The views of a scene show one set of named points, each view turned or mirrored, and shifted as a whole, with a little noise and some points left out.
In the rows, zero is written as 128.

Scene 1
View 1
k648: [ 89 113 108 118 152 127 130 134 143 149 106  90 142 185 132 121 114 147
 129 133 123 139  86 129 173 153]
k70: [140 121  82 185 114 125 191 132  73 125 132 110 140 168  73 106 110  94
 148 179 110 174  90 135  83 156]
k963: [ 98 116  90 109 113 118 150 131 104 130 112  66 149 213 106 105  53  96
 128 113 127 134  90 166 130 176]
k900: [ 84 123 104  84 123 127 122 145 113 167 124  76 147 201 122 102  64 100
 131 130 107 130  90 161 111 173]
k345: [156 175 112  89  59  83  87 135 114 152 136 126 126 148 119  89  59 102
 137 152 117  94 113 140  70 169]
k236: [ 69  89 106 142 190 142 154 135 144 158 106  91 149 189 127 134 146 149
 134 144 118 165  78 115 190 148]
k633: [168 147  95 176  97 102 157 126 107 107 124 130 135 145  97 103 113 121
 134 159 120 139 103 115 112 150]
k121: [156 140 101 163  96  92 130 114 140 102 105 119 135 158 117 120 103 150
 128 123 150 110 106 104 159 150]
k418: [154 151 111 143  99  94 115 123 134 123 120 138 129 145 121 110 113 145
 132 148 133 114 104 111 133 148]
k635: [114 136 122 102 131 103  87 129 156 174 119 131 130 151 150 117 125 150
 134 152 115 122  94 114 149 153]
k482: [101 135 121  79 124 102  80 136 158 166 112 100 137 178 147 116  89 142
 129 126 127 104 100 130 161 164]
k338: [114  99  89 187 161 129 192 128 100 129 113 109 149 167  94 120 146 125
 140 172 112 180  78 109 143 144]
k397: [150 127  99 194 126 116 163 117 122 119 115 133 138 143  97 123 155 158
 135 165 130 152  95  91 159 136]
k550: [130 147 102  94  70  93 107 128 122 131 122  87 132 181 117  97  42 105
 128 121 131 101 117 153 109 174]
k745: [155 138 106 171 114  95 141 116 145 106 101 128 140 152 118 125 127 165
 122 128 143 122 106  92 175 142]
k815: [114 129 104 130 121 117 132 137 105 161 133 108 138 166 110 102 103 106
 140 162 105 145  91 135 100 155]
k224: [135 151 107 104  82  96 104 131 126 139 118 112 135 169 121 104  66 120
 129 129 128 104 106 139 114 166]
k143: [134 149 111 112 100  95  96 127 146 142 120 119 132 161 135 111  94 145
 126 134 133  99 108 121 140 158]
k174: [143 162 114  91  64  84  80 129 138 134 116 108 129 172 132 102  48 123
 129 111 137  83 116 137 117 173]
k448: [103 140 105  72  87 102  97 133 132 156 123  85 139 198 130 103  42 103
 130 112 120 106 108 161 115 180]
View 2
k815: [127  95 181 122 118 168 114 118  94 128 166 118 115 147 132 130 134 185
 169 117 110 136 136 117 108 149]
k338: [131 115 132 133  79 159 115 147 153 161 155 120 130 188 136 125 151 168
 182  97 104 125 173 109 162 158]
k224: [122  96 179  96 170 159 133  86  84 114 147 119 145 124 124 144 128 159
 137 164  93 148 119 135  98 125]
k633: [134 116 143 126 118 141 128 119 115 139 122  94 119 148 105 123 146 155
 132 146  95 129 152  95 131 155]
k143: [112 115 167 106 160 157 144  90  87 111 163  98 163 115 119 162 125 151
 153 146 102 131 132 155 124 121]
k963: [119  72 170  90 158 183 109 105 126 134 169 190 141 166 159 127 136 168
 157 160 102 166 123 132 106 122]
k345: [133  91 208 106 165 153 131  76  39  97 138  99 117 111 109 139 122 174
 128 173  96 147 106 122  67 142]
k448: [111  82 191  88 180 179 120  81  82 104 175 159 152 128 149 148 123 173
 155 163 104 162 110 155  90 106]
k418: [120 127 143 126 131 154 136 111 108 129 150  93 153 141 114 148 136 150
 157 130 101 124 154 127 146 135]
k745: [119 138 110 116 136 144 153 109 134 135 138  77 172 142 100 154 136 127
 139 146  92 125 156 139 169 118]
k482: [ 96 123 148  94 170 171 140  92 108 110 188 124 189 117 139 173 121 149
 163 140 104 141 131 178 137  96]
k635: [107 123 172 120 137 161 142 100  83 106 188  86 163 110 118 172 125 171
 184 104 114 120 139 164 136 124]
k900: [114  76 195  97 154 188 111 101  94 119 190 173 135 145 163 139 134 189
 177 134 107 154 120 145  98 127]
k397: [133 137 119 133  96 142 133 135 138 145 139  77 142 158 105 138 143 146
 158 115  97 113 172 114 169 146]
k550: [118  81 181  90 177 169 125  80  79 110 144 145 142 124 136 136 126 167
 131 175  97 161 111 131  87 127]
k174: [117  99 175  90 192 162 142  70  67 101 148 119 154 103 119 154 121 154
 123 184  90 153 110 153  95 113]
k236: [100 117 130 120 100 185 124 136 151 141 204 138 174 172 160 154 140 173
 214  78 119 126 167 157 179 133]
View 3
k635: [124 172 139  77 132 117 144 181 135 123  99 144 146 107 121 156 141 144
 121 140 128 179  50 118 107 106]
k70: [114 105 177 155  94 124 167 141  98 143  82  88 161  27  88 144  37 169
 117 126  75 155 144 127 128 139]
k815: [131 110 173 126 114 123 164 137 115 112 101 128 151  64  93 138  89 175
 145 129 107 159 102 133 134 133]
k482: [134 154 149  85 125 103 128 169 146 117 119 168 112 126 102 175 160 170
 117 148 116 157  70 130 120 123]
k963: [116 106 194 149  95  82 143 135 119 103 128 157 101  92  76 182 101 205
 117 155  95 132 109 151 139 150]
k648: [116 127 188 119 123  91 153 149 120 106 121 159 128  95 100 158 114 180
 118 146 119 161  61 146 121 125]
k397: [113 166 134 100 108 128 152 182 124 168  81  91 168  56 116 156  73 134
 105 127  90 175 101 105 105 111]
k224: [151 117 148 108 109 128 139 144 142 116 100 147 119 106  81 165 142 194
 151 139 107 148 126 124 149 139]
k418: [127 153 133  95 115 125 145 170 135 142  90 117 143  82 107 158 111 156
 121 133 103 167 101 114 115 120]
k633: [132 131 135 117  98 144 152 154 127 154  73  90 149  59 100 158  81 162
 125 124  83 159 140 114 124 131]
k174: [171 114 132 100 108 140 128 143 158 109 102 152 102 129  79 175 169 194
 162 147 108 137 138 119 153 144]
k900: [129 101 201 140 114  91 159 120 120  84 126 168 118  93  78 153 117 199
 137 149 118 144  83 155 144 141]
k550: [158 104 155 124 105 125 132 135 147 108 114 149 103 109  71 171 143 204
 153 143 105 136 136 132 156 151]
k236: [ 73 173 187 110 126  65 157 175 104 133 116 150 149  78 123 162  81 150
  84 151 115 177  25 140  82 111]
k745: [121 176 117  78 110 120 123 197 139 169  87 108 135  91 112 179 116 146
 104 136  93 169 114  97 106 115]
k121: [130 157 118  91  99 128 123 180 145 156  87 118 120  92  99 181 124 162
 117 140  88 155 124 106 126 133]
k338: [ 88 147 176 130 108  96 159 166  98 153  92  99 166  36 114 154  37 151
  85 125  84 175  89 131  97 121]
k345: [184  91 139 111 113 162 153 122 151 107  86 135 125  99  73 137 149 190
 188 126 109 150 150 126 162 137]
View 4
k418: [117 125 166 157 143 149 112 133 118 148 167 128 156 117  89 119  93  92
 108 111 127 152 157 143 137 107]
k900: [ 87  84 136 177  54  93 146 149  79 151 156 124 179 129  88 136 106 107
  70 123 116 212 131 161 111  73]
k648: [107 124 186 172 104 133 123 150  91 146 141 151 152  95  99 104  92 106
  73 122 111 174 124 150 111  87]
k482: [ 98 149 155 161 128 114 129 168  77 138 126 127 114 116  79 119 106 108
  61 131 125 176 150 134 131  87]
k963: [ 93  82 149 207  67  96 148  99 113 165 149 105 180 122  89 105 140 116
  90 130  73 188 156 164  72  93]
k635: [109 135 163 139 128 143 117 176  86 133 161 153 146 112  90 136  78  96
  74 110 146 179 130 132 158  85]
k143: [103 131 145 147 136 123 121 161  92 147 160 119 135 125  73 136  98  99
  97 114 140 172 163 132 146  92]
k448: [ 78 104 119 160  77  86 146 183  62 137 148 116 150 141  69 156 102 110
  56 125 141 211 144 138 144  74]
k633: [123 104 157 162 135 146 116 104 138 166 190 110 181 131  91 135 106  83
 141  99 116 149 183 149 133 115]
k815: [109  79 156 158  88 135 129 132 112 155 180 131 201 128  94 149  93  88
 107 105 121 188 137 153 129  89]
k745: [124 154 174 161 174 154 105 121 127 153 160 124 126 107  84 108  99  95
 117 113 113 127 173 141 128 111]
k70: [126  57 172 174  94 154 125  79 152 174 207 122 229 133  98 139 109  79
 149  95 104 170 155 166 109 115]
k236: [122 130 223 185 100 155 115 130 102 144 135 173 169  68 120  92  84 102
  69 119 100 170  98 158  95  83]
k174: [ 82 120  97 154 122  90 141 159  81 146 155  84 132 157  55 152 118 106
  87 125 140 180 196 136 147  92]
k121: [112 143 160 162 158 131 120 123 118 159 159 108 128 120  78 117 110  99
 115 116 119 143 183 141 130 108]
k345: [ 90  85  96 135 109  97 133 164  93 150 188  86 168 167  61 188 109  90
 111 107 157 198 193 133 165  91]
k224: [ 95 106 124 161 115 103 137 148  96 151 164 102 152 144  69 146 116  97
  93 117 134 177 183 143 143  96]
View 5
k900: [109  66 141 159 129  80 111  90  66 108 155 108 104 103 162  28 112 138
 168 123 157 148 156  84 137  90]
k633: [117 105  90 121 105 129 133 165 126  82  92 104  86 107 158  94 103 150
 169 140 145 167 148 145 115 138]
k143: [ 98  99 125 163 134 142 104 121 124 120 116 110 139  97 136  83  77 149
 155 144 146 125 153 130 144 107]
k815: [130  77 111 139 122 104 141 130  90  91 125 100  81 106 166  55 108 131
 154 132 155 145 146 117 144 120]
k648: [113 109 152 155 125 109 142  91  99 113 129 142 144 101 184  53  90 128
 181 131 156 138 164 123 150 129]
k121: [ 98 123 117 141 110 148 110 144 143 117  89 123 140  94 154 100  87 156
 184 143 140 158 165 147 118 125]
k963: [ 95  74 144 145 115  78 110 108  82  99 145 111 116 101 174  42 119 156
 200 115 152 185 177  83 109  89]
k635: [125  99 129 169 141 142 124 105 113 120 116 123 133 106 151  70  71 128
 136 147 149  90 143 136 174 125]
k174: [ 76  75 110 183 145 138  53 109 107 126 138  78 136  89 101  78  89 168
 134 142 142 122 148  96 141  57]
k397: [133 124 116 125  98 142 165 161 136  98  76 135 112 110 186  96  91 133
 188 139 151 149 156 163 135 173]
k550: [ 87  66 120 148 119  91  84 114  83 100 149  80  95 100 138  52 115 159
 166 130 151 168 162  83 116  71]
k70: [134  79  92 102  95 100 165 170  97  65 107 103  47 118 183  68 125 137
 182 128 148 188 150 135 112 147]
k745: [104 139 124 142 111 154 122 146 149 113  80 138 154  92 164 104  82 144
 184 145 147 149 166 167 125 147]
k448: [ 87  67 132 166 134  99  76  97  89 114 155  90 120  92 136  49 104 152
 157 131 150 142 158  82 133  67]
k224: [ 93  85 108 155 128 127  86 129 113 109 122  87 115 102 130  70  96 159
 156 139 139 146 156 106 125  87]
k236: [134 122 175 149 121 103 182  90  89 109 121 170 151 113 222  41  87 111
 191 126 157 132 172 133 162 161]
k338: [143 113 129 116  96 103 185 140 105  81 103 152  89 117 220  63 108 120
 201 130 155 173 160 143 131 172]

Which points are out of place in each view (at most two, in the order of its rows)? Write - if all are in place.
view 1 | k418, k482
view 2 | -
view 3 | k635, k648
view 4 | k963, k448
view 5 | k174, k550
